Each row is a point on a landscape with many peaks, with its height.
A climber steps from a point to whichever of its 2 nearest points has the largest rise for the distance, and stops where none of them is higher. Distance is the straight distance between rows; heights are no part of it.
Z_338 h=5.85: [135 137 149 154  94 119  91 105 110  94 121 160  82 137 116  87 131 111
 171  70 114 122  90  81 130 118 171 159  90 140 164 101 117 124 168  90
 114  70  94]
Z_880 h=3.21: [128 114 110 116 129 136 123  96 146 100 187 114 115 110 145 102 128 118
  93  79 108 114 177 138 138 155 129 122  65 102 193 100 135 140 127 101
 159 131 118]
Z_655 h=0.45: [119 149  98 115 115 110 156 134 177 168 106  77 143  84 111  89 121 115
 160 186 110 121 178 186 170  85 111 113 126 142 155 110 111 131 108 164
 143 130 134]
Z_883 h=6.64: [ 70 100  98  95 124 107 114 138 131  58 151 109 117 108 115  65 185 117
 124 110 111 109 141 130 155 114 152 158  90 102 154 152 116  99 167  88
 148  90 142]
Z_703 h=2.11: [125 154 135 128 117 104 111 153 128 157  61 160 155 111 137 159  91  91
 189 159 133 118 137 128 158  81 141 133 154 153 115 111  92 135 127 150
 123 165 114]
Z_247 h=3.96: [181 134 156 151 134  89 135  75 127 135 155  91 102 123 148  93 156 163
 125  90 112 135 113  89 119 125 106 130  97 106 190 120 153 143 138 144
 153 188 142]
Z_737 h=5.74: [161 127 128 150 147 110 150 112 152 170 118 123 139 112 151 126 123 126
 127 126 128 141 151 156 115 130 106  96 109 151 160 106 120 127 113 170
 117 158 126]
Z_432 h=3.52: [145 133 143 152  90 169  99 123 127 131 157 152  64 111  95  85 105  91
 175 119 142  94 125 113 138 153 186 173 118 161 113  85 115 123 157 109
  92  75  77]
Z_341 h=6.35: [ 84 113 134 118 101 144 147 187 119 130 104 114 152 119  95 158 129 137
 138 188 139 131 132 171 121 116 151 136 139 152  91 166 134 114 130 135
 117  79 163]
Z_141 h=5.21: [147 164 132 112 120 119 150 120 149 159 125  95 158 120 137 134  91 139
 158 167 116 117 172 156 166 130  65 123 174 114 121 102 130 163  76 133
 180 203 158]
Z_587 h=4.12: [122 126 136 145 109 151 121 134 103 108 139 148 100 147  88 100 150 125
 145 104 151 127 105 114 100 161 162 152 134 154  94 112 139 123 163 104
 109  69 112]
Z_682 h=6.42: [128 127 159 130 141 170 138 154 129 158 101 190 160 143 141 195  64 119
 140 119 154 143 135 114 113 148 141 120 136 157  92 113 137 138  89 122
 120 130 118]
Z_647 h=3.79: [145 131 132 132 144 140  96 119 107 114 126 137 113 145 150 140 135 148
  80  63 136 117 112 149 112 177 112  93 127 137 105 124 129  84 120 119
 123 126 121]
Z_566 h=3.43: [162 120 139 128 140 116 140  61 114 102 196  80 102 114 121  73 175 165
 109  97 106 126 135  82 114 130 109 138  79  75 201 119 143 144 135  95
 172 166 163]
Z_841 h=6.60: [100 146 120 114 106  91  98 148 107  75 105 154 122 130 119 104 175 121
 166  97 119 128 112 120 137  90 159 148 130 113 121 134 114 105 181 110
 142  99 104]
Z_375 h=4.98: [180 150 139 146 152 143 124 100  87 153 168 144 104 138 131 182  95 170
  99  96 167 111 117  79  91 189 108 152 139 125 110  99 171 142 126 119
 105 172 147]
Z_816 h=3.87: [119 135 146 108 133  70 113 122 148 120  76 139 204 140 182 154 105 124
 134 185  96 140 126 121 174  71  67  98 157 115 139 150  99 153 103 171
 150 209 155]
Z_348 h=6.38: [152 157  93 136 145 133 160 104 157 157 186 114 137 157 162 138  99 146
 122 118 132  96 186 127 141 147  69 128 147  89 141  91 158 161  92 139
 163 199 144]
Z_604 h=5.26: [ 99 119 150 121  84 113 123 151 119 115  74 133 117 147 118 131 154 125
 155 133 116 162  87 142 124  78 154 116 130 164 134 130 117 125 124 121
 124  42 118]
Z_337 h=0.37: [ 86 128  89 110 114  96 150 158 168 142  85  87 154  75 109 133 115 105
 152 198 105 121 177 174 175  38 131 114 105 120 174 151  94 127 124 169
 113 111 143]
Z_214 h=4.03: [147 130 106 134 156 165 126 134 139 131 141 135 129 138 132 115 119 127
  87 100 156 112 160 172 118 190 134 105 129 123 113 130 137  94 121 143
 124 145 107]
Z_122 h=3.78: [128 143 117 104 138 102 114 155 122 132  81 123 164 107 138 128 128 131
 132 180 117 130 139 167 144 105 118 101 155 153 113 142  96 105 127 175
 129 141 145]
Z_128 h=6.41: [165 152 109 152 134 121 114  79 111 106 199 127  86 144 168 140 118 156
 111  77 120  72 166  72 148 152  91 139 103  77 165  88 152 144 138 129
 152 186 128]
Z_565 h=4.25: [164 127 125 158 146 155 169 140 159 191 139 126 126 108 108 107  99  97
 141 152 174 124 155 149 127 161 156 142 127 159 113 106 136 124 127 175
  90 139 101]
Z_905 h=2.33: [109 130  99 127 109 103 117 142 155 123 116 130 115  91 128 111 122  96
 167 133 116 106 173 141 152  88 159 135 121 128 144 113  94 131 155 113
 132 134  94]
Z_300 h=5.75: [137 100 153 141 108 106 106 103 160 130 115 109 111 115 145  87 148 105
 125  95  87 162 100 124 137  95 143 109  71 126 203 134 104 105 132 150
 119 113  85]
Z_959 h=1.96: [155 112 129 137 140 155 158  86 105 115 180 107  89 125  96  83 150 141
  97  92 165 136  94 104  92 195 136 141  99 139 143 121 148 126 157  95
 110 107 159]
Z_801 h=3.22: [132 124 122 120 140 134 171 116 142 134 162 121 144 125 134 163 117 144
 117 134 134 138 154 134  92 145 108 128 127 114 129 144 143 164 114 117
 134 170 159]
Z_702 h=2.35: [148 111  95 130 146 160 170 120 127 110 194 111 123 118 103  99 148 141
 100 112 162 123 145 124  91 189 150 149 103 112 130 128 153 138 160 116
 124 130 134]
Z_391 h=3.91: [118 143  95 124 160 142 151 171 159 170  98 103 165  92  98 123 104 115
 139 229 153 109 194 179 160 115 139 126 149 146  88 136 107 110 120 192
 137 140 136]
Z_363 h=6.87: [ 78 148 110 103 108  73 100 158 104  72  57 134 138 143 118 140 187 138
 158 134 106 135  97 141 149  71 151 120 136 129 109 148 110  94 163 135
 149  81 124]
Z_552 h=3.47: [147 102 123 139 158 118 127 124 137 110 138 128 139 144 154 125 205 120
  77  85 113 160  95 122  76 117 119 103  89 107 174 174 125 114 143 139
 126 128 110]
Z_150 h=5.45: [165 155 137 113 141 114 139  99 149 170 119 109 182 138 170 135  79 148
 131 155 100 124 150 133 174 122  37  93 159 114 146  91 132 156  60 161
 170 207 160]
Z_988 h=3.08: [127 115 122 155 119 179 151 149 143 137 151 155 106 131  89 133  91 100
 153 129 174 120 147 109  99 164 198 176 116 132 100 121 143 150 148 120
 108  96  74]
Z_502 h=5.25: [120 128 132 149 131 142 135 119  88  88 124 162 120 187 101 169 178 158
 122  73 144 153  88  90  77 130 125 126 145 125 122 144 157 150 147  65
 154  71 122]
Z_559 h=0.56: [136 146 111 126 122 143 162 122 164 164 145  92 129 100 108  86 111 139
 141 149 135 125 186 184 142 145 114 114 129 134 139 100 133 139 103 144
 153 143 126]
Z_480 h=5.91: [142 162 156 149 121 124 100 161 112 163  50 179 143 147  86 154 120 122
 171 130 149 153  93 126 136 108 145 126 164 193  72 113 130 112 121 137
 115  65  95]
Z_760 h=3.97: [158 139 144 143 112 131 115 133 127 168 118 135 108 102 106 108 109  97
 166 142 152 127 130 149 132 139 160 141 140 172 114  95 118 107 138 140
 101 115 107]
Z_524 h=6.74: [135 140  97 143 165 155 163 128 164 158 159 148 168 155 160 162  84 114
 133 152 154 106 188 125 136 142  93 124 153 101 118 110 144 153  91 148
 140 212 128]
Z_206 h=6.48: [164 143 129 142 124 156 121 102 134 139 171 126  84 119 137 118  94 121
 114  80 139 107 147 132 132 197 137 128  86 134 158  68 158 124 123 124
 113 129 116]
Z_431 h=5.61: [153 157 149 129 126 121 121  95  94 148 164 142 108 129 166 173  79 148
 147 126 130  95 134  90 139 149 100 153 155 114 115  87 144 159 120 122
 128 213 145]
Z_252 h=5.43: [117 128 182 128  87 100 110 122  97 107  83 132 118 145 138 157 137 135
 152 101 112 161  70 119 109  95 142 116 130 145 141 123 127 128 123 104
 146 106 123]
Z_339 h=7.19: [170 146 114 154 126 149  95  98 114 105 184 137  77 140 155 154 102 147
  83  52 134  81 142  87 135 186 122 131  67 108 171  76 158 129 137 131
 125 156 121]
Z_948 h=6.24: [120 150 137 134 103 123  93 117 101  83 130 160  91 148 126 127 140 125
 157  74 121 111 126 104 115 128 165 154 115 117 135 107 121 119 176  90
 144 105  94]
Z_555 h=0.24: [ 75 109 103 111 122  87 135 138 184  71 127  87 157 117 135 125 173 129
 117 139  73 132 140 136 151  51 131 122  77  67 180 190 120 121 148 133
 164 162 133]
Z_387 h=6.05: [138 134 174 126 115 103 114 166 105 143  34 162 167 135  99 158 131 142
 156 160 126 167  72 133 145 110 115 114 145 207  89 131 125 120 105 152
 123  69 146]
Z_607 h=3.70: [103 133 135 111 123  68 105 125 130  91  87 135 178 154 186 170 128 127
 130 146  89 137 104 118 144  76  92 102 157  90 128 166 109 126 121 139
 148 193 139]
Z_895 h=4.67: [149 122 147 100  95 146 148 148 142 171 122  96 132  81  94 116  79 107
 158 195 134 140 158 184 159 136 131 132 148 164 106 100 111 142  89 138
 139 148 151]
Z_196 h=6.52: [159 126 157 135 150 102 114 101 140 142 103 131 151 142 172 152 141 137
  82 100 106 166  99 128  95 130 107  81 111 126 156 158 122 104 113 160
 129 167 114]
Z_920 h=1.88: [138 141 163 142 131  87 114 114  97 127 106 167 152 152 151 176 126 141
 157  99 116 141  85  79 100  97  99 134 150 120 127 130 135 148 151 129
 111 171 131]
Z_977 h=4.28: [180 132 123 147 177 128 127  72  73 134 163  96  79 124 134 135 135 179
  64  66 152 115 104  84  97 177 102 112 128  95 142 114 166 132 127 102
 112 178 170]
Z_833 h=0.68: [107 120  90 110 125 160 175 136 171 132 160  90 144  92  84  97 115 121
 129 161 139 129 170 190 119 153 149 138 113 139 130 139 133 135 119 132
 127 120 133]
Z_192 h=2.95: [124 128 115 162 129 157 110 151 145 136 126 175 111 126 119 137 103  91
 152  95 153 108 159 122 118 144 164 160 120 142 116 100 123 127 147 126
 116 110  68]
Z_999 h=3.55: [ 85 118 121 107 139 101 109 111 134  78 136 121 155 159 188 171 146 141
  88 127 103 135 114 125 133  96  73 105 153  57 132 177 132 132 115 107
 148 200 139]
Z_967 h=3.71: [ 96 106 113 129 124 156 131 150 134 102 104 155 123 174 116 139 172 127
 113  82 116 148 104 146 116 118 144 103 124 157 127 128 135 125 133 106
 139  16  85]
Z_376 h=1.10: [132  89 122 130  99 184 141 124 167 134 192 103  68 102  87  19 106  77
 142 159 129  87 127 115 157 167 190 173 111 130 118 126 115 151 148 110
  84  49 102]
Z_490 h=5.78: [151 175 167 163 101 157  87 160 108 168  88 180 122 163  66 156 100 121
 167 110 169 127 106 116 125 131 155 155 170 176  64 108 142 131 123 127
 121  96  86]
Z_164 h=3.94: [ 92 107 135 134 109 165 140 120 109  93 143 128  93 156  79  49 183 117
 154 114 122 124  68 103 124 136 161 150 134 167 117 132 138 128 169  94
 107   4 143]
Z_463 h=5.65: [134 169 149 155 118 153  96 143 105 132 109 175 124 170  99 170 117 143
 160  82 157 140 111 110 103 139 142 139 165 153  81 100 146 131 136 110
 139 103  91]
Z_332 h=3.89: [122 108 119 139 134 168 127 132 112  98 138 159 111 176 107 117 161 131
 110  60 148 132 105 124  98 172 159 125 122 155 116 121 152 123 151  93
 126  37  89]
Z_991 h=4.86: [125 127 130 101 117 132 145 156 155 173 113  98 145  83  88 108 102 112
 149 216 127 141 142 196 146 104 141 111 129 183 115 128 115 115  99 161
  99  88 159]
Z_166 h=7.31: [107 118  88 115 144 125 129 140 160 120 130 120 148 111 134 117 156 121
 104 127 111 132 161 168 122 122 135 114 104 123 150 144 106 103 144 143
 123 117 114]
Z_359 h=3.42: [105 118 126 113 159 118 127 114 113  99 149 153 165 166 174 194 121 148
  87 136 124 131 124 113 112 114  61 115 166  83 112 158 137 144  95 101
 129 198 150]
Z_654 h=0.91: [ 96  91 107 121 103 189 157 151 164 125 178  94  80 107  74  46 118  73
 145 192 134 105 133 142 157 153 202 182 132 115  86 144 117 139 132 132
  99  52 101]
Z_864 h=5.29: [148 114 139 121 124 143 101 107 109  88 176 137  73 116 109  38 163 122
 138  85 127  85 136  95 132 167 149 160  97 122 138 106 125 104 180  92
 125 100 127]
Z_853 h=3.72: [135 125 128 144  98 165 102 148 136 160 140 140  78 107  91  71 115  80
 175 153 142 109 115 146 152 138 187 154 149 158  86 105 112 113 134 126
  81  65  81]
Z_708 h=5.47: [127 149 135 152 134 168 112 123  86 109 135 168 109 180  95 164 135 160
 122  64 169 128 110  91  83 164 132 149 154 132  90 119 162 130 141  87
 146  96  99]
Z_649 h=4.51: [143 122 133 136 137 155 168 133 136 157 139 130 133 121 109 126  97 132
 122 141 164 143 121 145  92 180 157 143 124 155 106 126 152 130 131 140
 106 128 119]
Z_65 h=3.67: [ 99 134 120 100 141  88 117 162 145 119  65 124 164 113 140 145 150 131
 110 180 102 142 132 173 129  72 120  90 128 140 139 170  97  91 129 170
 130  95 145]
Z_293 h=7.00: [ 90 108 104 100 126  97 110 142 135  86 116 116 131 122 139  89 184 112
 111 116  94 129 140 153 142  93 147 126  93 113 157 157 102  93 159 135
 144 106 129]
Z_149 h=2.60: [152 146 115 151 151 113 115 111 124 139 127 144 142 134 175 150 121 115
 137 114 119 100 160 121 144 122 104 111 148 107 128 113 126 129 134 142
 133 199 124]
Z_449 h=3.38: [102 120 115 117 146 113 142 122 141 102 151 117 149 128 166 146 142 142
 112 128 105 138 149 144 108 117  97 111 116 100 149 153 131 136 119 118
 149 174 153]
Z_15 h=3.26: [120 125 106 115 111 127  93 130 132 113 136 128  88  96 119  45 149  97
 151 110 106  97 135 148 161 119 166 134 117 136 129 106 114  89 156 121
  98  84  99]
Z_71 h=5.95: [155 131 178 117 125  99 125 111 110 167 109 136 136 118 165 162  82 134
 129 118 120 162  98 112 125 141 106 112 129 151 148 109 136 133  93 133
 126 167 148]
Z_302 h=6.70: [ 80 109 106 117 123 161 136 170 148 116 107 143 138 139 127 152 111 115
 113 132 144 138 158 175 120 146 165 112 137 137 103 140 124 102 118 122
 142  68  93]
Z_460 h=6.04: [108 157  73 137 136 128 154 144 188 142 156  91 140 117 134 102 132 122
 153 158 134  97 214 162 175 124 108 135 145  93 113 119 122 129 130 135
 188 179 123]
Z_925 h=0.78: [ 86  95 110 111 114 177 169 153 154 129 170  97 108  95  85  87 117 100
 132 177 145 124 157 167 125 145 183 162 110 123 114 130 134 133 138 136
 114  84 111]
Z_504 h=6.19: [131 122 161 121 109 128 144 185 106 156  67 131 171 109 100 158 118 138
 160 186 130 148 104 158 121 131 137 126 145 192  83 145 116 128 112 149
 114  84 160]
Z_844 h=3.74: [ 88 128  65 129 145 121 151 181 176 151 107 108 149  84 114 134 132  94
 138 204 144  94 198 172 170  83 158 139 143 130 107 149 108 101 152 170
 128 131 129]
Z_369 h=4.08: [145 134 123 132 160 153 137 157 136 171  92 124 177 109 120 128  95 115
 122 199 158 129 166 170 135 154 131 112 159 156  64 128 117 109 111 189
 136 166 125]
Z_556 h=1.36: [146 104 136 139 107 181 155 103 148 127 195 104  68 113  83  43 105 106
 128 143 149 108 123 126 125 205 176 166 104 153 124 103 134 140 149 103
  90  66 118]
Z_178 h=2.97: [131 132 122 112  98 112 134  87 137 119 159 112  86 106 148 114 108 123
 149 109 110 111 176 115 146 127 124 130  97 108 174  85 127 150 132 109
 157 161 118]
Z_937 h=3.33: [101 118 118 118 156 136 139 149 123 124 120 152 192 144 157 187 110 136
 100 158 137 135 143 136 115 123  76 109 163 111  93 170 130 145 105 130
 131 181 158]
Z_741 h=3.98: [171 126 115 139 168 112 109  71  89 123 162 105 104 146 168 156 160 165
  38  58 128 133  93  85  96 153  91  99 125  69 160 138 152 135 103 110
 130 170 149]
Z_319 h=5.01: [106 118 116 111  97 129 130 159 140 167  81 119 124  93  90 118 113 101
 149 208 129 143 106 161 152  77 156 112 139 183 112 135 102 104 107 160
  72  28 140]
Z_112 h=2.47: [100 126 109 114 110  91 105 132 156  83 125 137 110 112 155 106 136  95
 152  99 101 114 164 105 156  89 156 148  88 103 169 127 103 125 160  92
 152 145  86]
Z_241 h=4.82: [135 119 153 132 145 121 123  93  72 115 136 144 134 169 161 196 131 163
  80 106 129 155  67  68  80 118  78 120 154  98 137 152 146 161 103  90
 138 150 161]
Z_550 h=6.16: [156 140 187 136 147 120 113 110 101 170 110 170 150 142 172 201  77 141
 110 100 124 156  78  71 125 144  81 123 137 146 127 118 154 153  97 129
 117 166 149]
Z_43 h=5.50: [112 120 124 134  79 125  97 127 131 112 108 154  83 119 107  81 125  93
 177 108 105 129  99 101 156  91 180 141 112 152 157 104 104 133 143  90
  95  34  72]
Z_6 h=3.24: [102 110 133 114 139 118 142 180 113 114  83 154 193 143 133 198 129 152
 116 177 140 129 119 136 111 122  93 119 160 142  88 194 136 146 124 147
 129 139 181]
Z_145 h=4.52: [125 112 136 134 126 162 105 110  95  85 160 136  80 142 103  34 188 121
 127  72 121 111  79  91 127 169 143 156 102 143 150 120 133 108 172  94
 108  43 133]
Z_289 h=4.66: [173 152 148 161 154 117 131  69  66 141 157 132  86 123 119 157 120 174
  94  86 156 132  86  56  93 166 100 145 127 122 141 114 160 141 143 102
 111 156 166]
Z_860 h=3.93: [151 132 122 126 169 128 132 162 124 158  85 153 190 125 139 153 116 138
 102 169 154 136 140 149 107 146 105  98 158 158  95 144 106 115 110 177
 119 150 157]
Z_718 h=3.44: [108 104 118 125 127 139 120 121 129  94 156 144 124 143 153 130 148 124
 100  71 104 136 132 120 103 139 140 119  81 111 170 135 128 130 144  96
 152 105 108]
Z_620 h=5.48: [120 102 125 124  92 119  99 124 146 120 107 121  94 114 141  67 143  89
 135 101  89 148  97 124 153  92 166 118  86 140 177 126 104 116 129 123
  92  50  80]
Z_676 h=2.80: [140 154 119 161 141 133  93 128 129 137 130 177 123 136 153 150 112 103
 150  83 143  93 158 101 123 134 139 137 132 118 131  93 123 118 150 134
 113 158  83]
Z_475 h=4.07: [130 111 149 114 141  92 139 117 139 123 107 107 208 144 155 149 111 153
 117 188  94 136 118 125 148  78  45 106 155  97 136 168 122 171  88 157
 140 216 183]
Z_60 h=3.39: [118 117 148 103  98 124 125 105  99 110 146  92  87 108  99  52 155 132
 152 137 106 130 108 158 129 149 147 128 124 155 120 123 121 104 150 108
 116 103 164]
Z_528 h=5.38: [188 161 161 128 130 136 130 103  81 171 166 124 103 115 138 169  58 155
 126 137 155  98 124  77 149 178  88 162 162 129  94  69 152 175  96 134
 135 201 155]
Z_560 h=3.57: [113 128 133 118 134  90  99 135 121 108  63 117 155 139 153 146 162 147
 103 136  92 152 101 150 119  85 114  80 124 136 134 173  99  81 133 164
 150 128 134]
Z_309 h=1.62: [132 104 134 132 124 179 157 108 113 116 173 106  81 131  89  67 119 126
 104 113 160 144 105 135 103 218 169 143 108 157 123 126 148 127 142 111
  91  69 137]
Z_695 h=4.26: [132 131 113 142 164 175 149 163 144 147 134 123 151 128 109 120  93 120
 106 153 173 128 175 170 123 182 154 118 144 120  80 132 136 113 114 172
 139 168 105]
Z_131 h=6.08: [164 136 126 123 171 125 140  94 101 153 146 135 153 144 161 167 109 158
  64 106 140 144 113 109 112 160  60  92 145 108 128 134 138 151  91 133
 117 196 160]
Z_650 h=3.61: [120 112 138 140 123 128 117 125 124  99 117 175 118 176 137 145 164 121
 121  59 109 151  99 105 103 117 141 121  92 137 168 124 125 127 139  89
 155  57  77]
Z_273 h=2.00: [125 164 148 138 120  87 104 141 107 128  71 180 164 140 138 176 116 116
 182 121 119 134 114  96 120  72 132 135 153 132 115 128 115 140 139 131
 124 141 103]
Z_113 h=5.94: [154 154 114 139 143 122 142  76 109 141 192 129 115 145 170 149 115 164
 127 117 128  90 156  84 139 151  78 139 155  91 136  87 160 163 117 126
 136 208 150]
Z_279 h=4.22: [159 131 154 145 140 103 130  86 103 126 153 117 114 116 130 124 153 153
 121  97 130 145 101  93  92 144 108 131 112 123 161 124 145 133 150 116
 124 162 152]
Z_461 h=4.88: [158 155 146 108 120 122 157  90 115 148 162  73 115 110 121 105 115 167
 145 144 119 116 164 148 141 146  75 130 154 102 136  99 141 171 103 116
 173 184 167]
Z_186 h=4.59: [136  88 172 117 157 101 105  89  75 128 126 109 161 161 167 184 124 169
  66 128 109 155  68  71 106 100  62 112 169  83 132 163 139 163  83 106
 113 191 167]
Z_722 h=5.77: [166 129 114 135 169 121 160  97 133 166 152 110 164 154 160 152 113 164
 106 144 124 136 137 123 133 124  25 103 159  99 144 124 159 168  66 147
 139 203 170]
Z_23 h=2.21: [104 137 114 128 111 127 124 161 142 163  91 138 122  86 109 132  96  90
 170 182 147 111 163 150 168  77 171 144 144 141 104 110  81 112 130 137
 123 127  96]
Z_603 h=6.79: [157 119 182 132 155  93 106 116 120 145  67 123 174 148 171 166 126 144
  91 127  99 177  69 102 117 109  75  87 134 133 143 161 119 113  91 164
 132 182 140]
Z_405 h=3.73: [166 105 121 135 165 116 112  92 101 102 160 123 124 155 151 146 199 152
  59  71 128 147  91  90  69 132 106 108 105  64 160 168 129 124 138 114
 136 161 140]
Z_198 h=7.05: [111 110  94 125 148 122 128 148 166 128  98 153 142 128 145 132 157 105
 103 109 111 150 138 160 123 100 141  92  94 137 156 164 100  99 134 153
 116  73  90]
Z_986 h=3.27: [157 141 151 168 109 172 130 116 145 148 167 154  64 125  86 112  73  98
 147 113 170 113 126  89 115 182 190 181 101 148 126  84 147 138 151 124
  92  87  82]
Z_427 h=4.33: [125 120 140 133 119 139 152 151 111 130 118 144 131 128 114 144 128 133
 140 120 140 143 109 136  93 147 146 135 135 154 110 140 136 130 141 125
 110  95 129]
Z_130 h=5.14: [ 94 122 134 121  90 118 125 163 126 132  64 132 108 134  90 119 139 117
 178 173 119 146  80 146 160  65 167 120 150 183 109 121 122 122 111 138
  84   6 113]
Z_787 h=3.51: [116 131 101 120  94 153  97 145 136 144 136 110  85 105 112  47 142  87
 156 169 118 106 123 174 177 129 175 134 146 149  92 104  96  83 135 142
  84  66 102]
Z_176 h=5.04: [120 113 129 135 134 123 142 124  95  95 130 148 138 173 126 193 165 158
 108 109 140 161  88  90  65 120 112 123 140 115 123 171 149 160 139  92
 131 116 159]
Z_182 h=2.66: [108 110  84 115 152 144 162 132 137  92 183  90 137 119  98  93 172 142
  91 132 157 122 166 139  90 162 122 140 107  92 127 168 154 134 143  95
 148 146 158]
Z_961 h=2.82: [ 94 130  98  87 112 121 142 127 169 130 170  73  94  77 102  26 163 109
 163 154  94  95 161 164 188 102 144 152 109 120 140 117 112 119 153 129
 135  99 138]
Z_936 h=6.85: [ 89 123  94 123 126 139 113 170 149 131  75 156 124 134 119 142 140 110
 123 133 136 130 141 159 132 102 164 106 130 159 115 136 104  90 126 142
 115  53  79]
Z_545 h=4.75: [173 144 145 142 158 161 158 121 120 164 142 130 133 134 119 162  78 144
 113 122 184 133 133 112 102 199 124 154 150 136  88 113 162 144 116 138
 104 164 142]
Z_890 h=6.30: [156 113 113 131 157 134 128 114 132 132 138 147 156 160 171 182 147 134
  69  95 126 148 114 134  91 145  80  78 117 105 146 158 127 127 102 140
 124 168 129]
Z_106 h=5.17: [169 167 142 150 165 147 107  91  67 174 163 149 106 148 152 191  63 178
  81 104 160  92  94  52 137 184  89 145 160 122  91  92 173 171  92 131
 104 190 153]
Z_52 h=2.12: [129 137 134 130 106 152 108 175 127 173  66 168 115 102  89 133  95  89
 178 185 152 132 116 147 165  83 174 133 156 177  88 104  95 112  98 136
  99  78  97]
Z_707 h=0.17: [101 118 131 109 123  87 138 128 177  94 111  85 173 125 152 152 136 143
 123 152  75 151 132 159 130  54 115  98 100  80 175 187 117 138 114 153
 160 177 144]
Z_984 h=4.46: [147 134 164 106  85 142 143 127 134 159 152  91  86  82  86 101  96 107
 177 191 152 119 134 176 140 142 164 166 145 151 104  94 106 137 108 114
 143 132 134]
Z_483 h=3.03: [114 109  94 111 111 123 122 128 160 119 163 102  94  82 122  28 152  93
 142 119  97 103 159 146 177 109 152 137  81 117 165 113 106 116 139 114
 112  95 112]
Z_415 h=6.31: [144 133 171 137 141 152 130 139 102 162  97 193 175 167 132 210  91 144
 124 107 155 152  93  91 100 156  96 123 160 154  90 123 158 155  89 119
 116 134 137]
Z_877 h=5.69: [144 139 195 121 104  93 111  96  88 117 101 114 120 145 152 162 102 153
 129 114 105 176  65  90 107 118 114 120 122 126 153 124 135 141 105 108
 145 159 154]
Z_371 h=6.51: [ 74 131 111 105  98 136 135 186 117 121 100 105 132 107  86 135 128 112
 151 224 133 116 138 173 155  96 164 152 144 147  76 153 111 106 151 155
 115  71 150]
Z_665 h=4.47: [171 150 154 116 121  84 132  93 110 136 145  75 117 106 135  96 148 162
 137 121 108 123 130 130 146 119  83 131 129 103 147 109 131 140 132 127
 146 198 162]
Z_155 h=6.69: [ 69 137 102 112 107 100 108 189 117  92  81 122 136 123 106 148 169 128
 154 172 117 109 125 156 159  77 163 152 141 127  84 151 116  95 172 140
 123  67 140]
Z_250 h=2.73: [134 134 112 128 108 107 115 112 140  83 177 128 102 119 151 107 139 128
 146  89 102  92 167  80 144 121 139 151  88  81 175  96 126 137 162  94
 179 168 117]
Z_220 h=6.12: [162 118 155 152 132 106 118 109 153 167 112 134 122 115 157 119 133 107
 120  95 122 161 105 123 114 137 139 103  91 159 179 123 132 107 131 156
  93 118 109]
Z_725 h=3.01: [135 127 103 121 144 128 167  91 133  97 199  73 119 120 114  96 166 164
 104 106 127 125 159 118 103 133  91 135 107  72 163 142 141 149 131  97
 170 168 180]
Z_568 h=3.23: [ 68 125 103 126 143 139 142 175 147 116 124 133 179 133 144 183 116 125
 106 177 150 125 163 159 128 138 120 120 165 114  72 181 123 113 115 125
 145 172 149]
Z_850 h=6.43: [101 143  90 145 146 149 169 145 175 158 160 105 145 139 148 148 107 115
 137 171 154 103 205 139 149 140 104 144 171  85  83 123 142 142 113 131
 169 203 128]
Z_163 h=6.11: [ 83 106 102  93 119 146 105 141 113  67 167 131  96 120 101  35 176 109
 131  93 111  87 135 121 159 150 156 183 100 120 127 129 122  91 184  74
 144  79 131]
Z_421 h=3.46: [106 117 137 117 115  94 109 132 143  93  62 142 149 161 144 154 179 133
 122 101  91 154  83 121 116  61 149  97 112 117 154 172 109  97 137 145
 143  95  96]
Z_732 h=6.53: [127 112 175 130 148  98 106 139 110 121  61 159 192 171 158 194 136 151
 106 124 108 161  70  99 115  94  77  91 154 129 115 178 120 135 106 147
 133 144 148]
Z_72 h=4.31: [140 118 167 112 145  80 118 104  96 119 113  84 169 133 153 146 131 173
  97 147  94 159  96 118 127  93  61 113 157  98 138 161 130 154 101 132
 144 210 177]
Z_63 h=6.54: [106 118 127 126 123 170 145 161 153 142 118 163 150 135 147 176  81 111
 126 141 153 139 157 143 117 152 160 122 145 131  93 134 132 124 109 116
 137 139 105]
Z_582 h=0.32: [ 78 128  91 118 115  70 143 157 188 114  99  82 147  86 132 124 147 125
 134 172  86 117 167 160 170  36 136 113  92  93 172 167 101 119 141 152
 140 133 142]
Z_935 h=3.66: [ 92  98 125 116 115 150 142 133 102  96 130 103 103 142  95  69 194 135
 136 125 116 139  92 149 116 144 149 138 122 155 122 142 132 109 157 120
 107  41 149]

Call two points neighbours if one is among the 2 nearest of the other. Go from one point of each pair to the other, from neighbour to neighbour, staying as high as possible. Name the lowest point that can't be avoided.
Z_695 / Z_649 | Z_647
Z_363 / Z_220 | Z_620
Z_603 / Z_339 | Z_247
Z_339 / Z_166 | Z_760
Z_524 / Z_339 | Z_113

Two climbers start at each pair of points below. Name the first point that both come to, or write -.
Z_250 / Z_247 | -
Z_568 / Z_801 | Z_999
Z_449 / Z_665 | -
Z_60 / Z_984 | Z_166
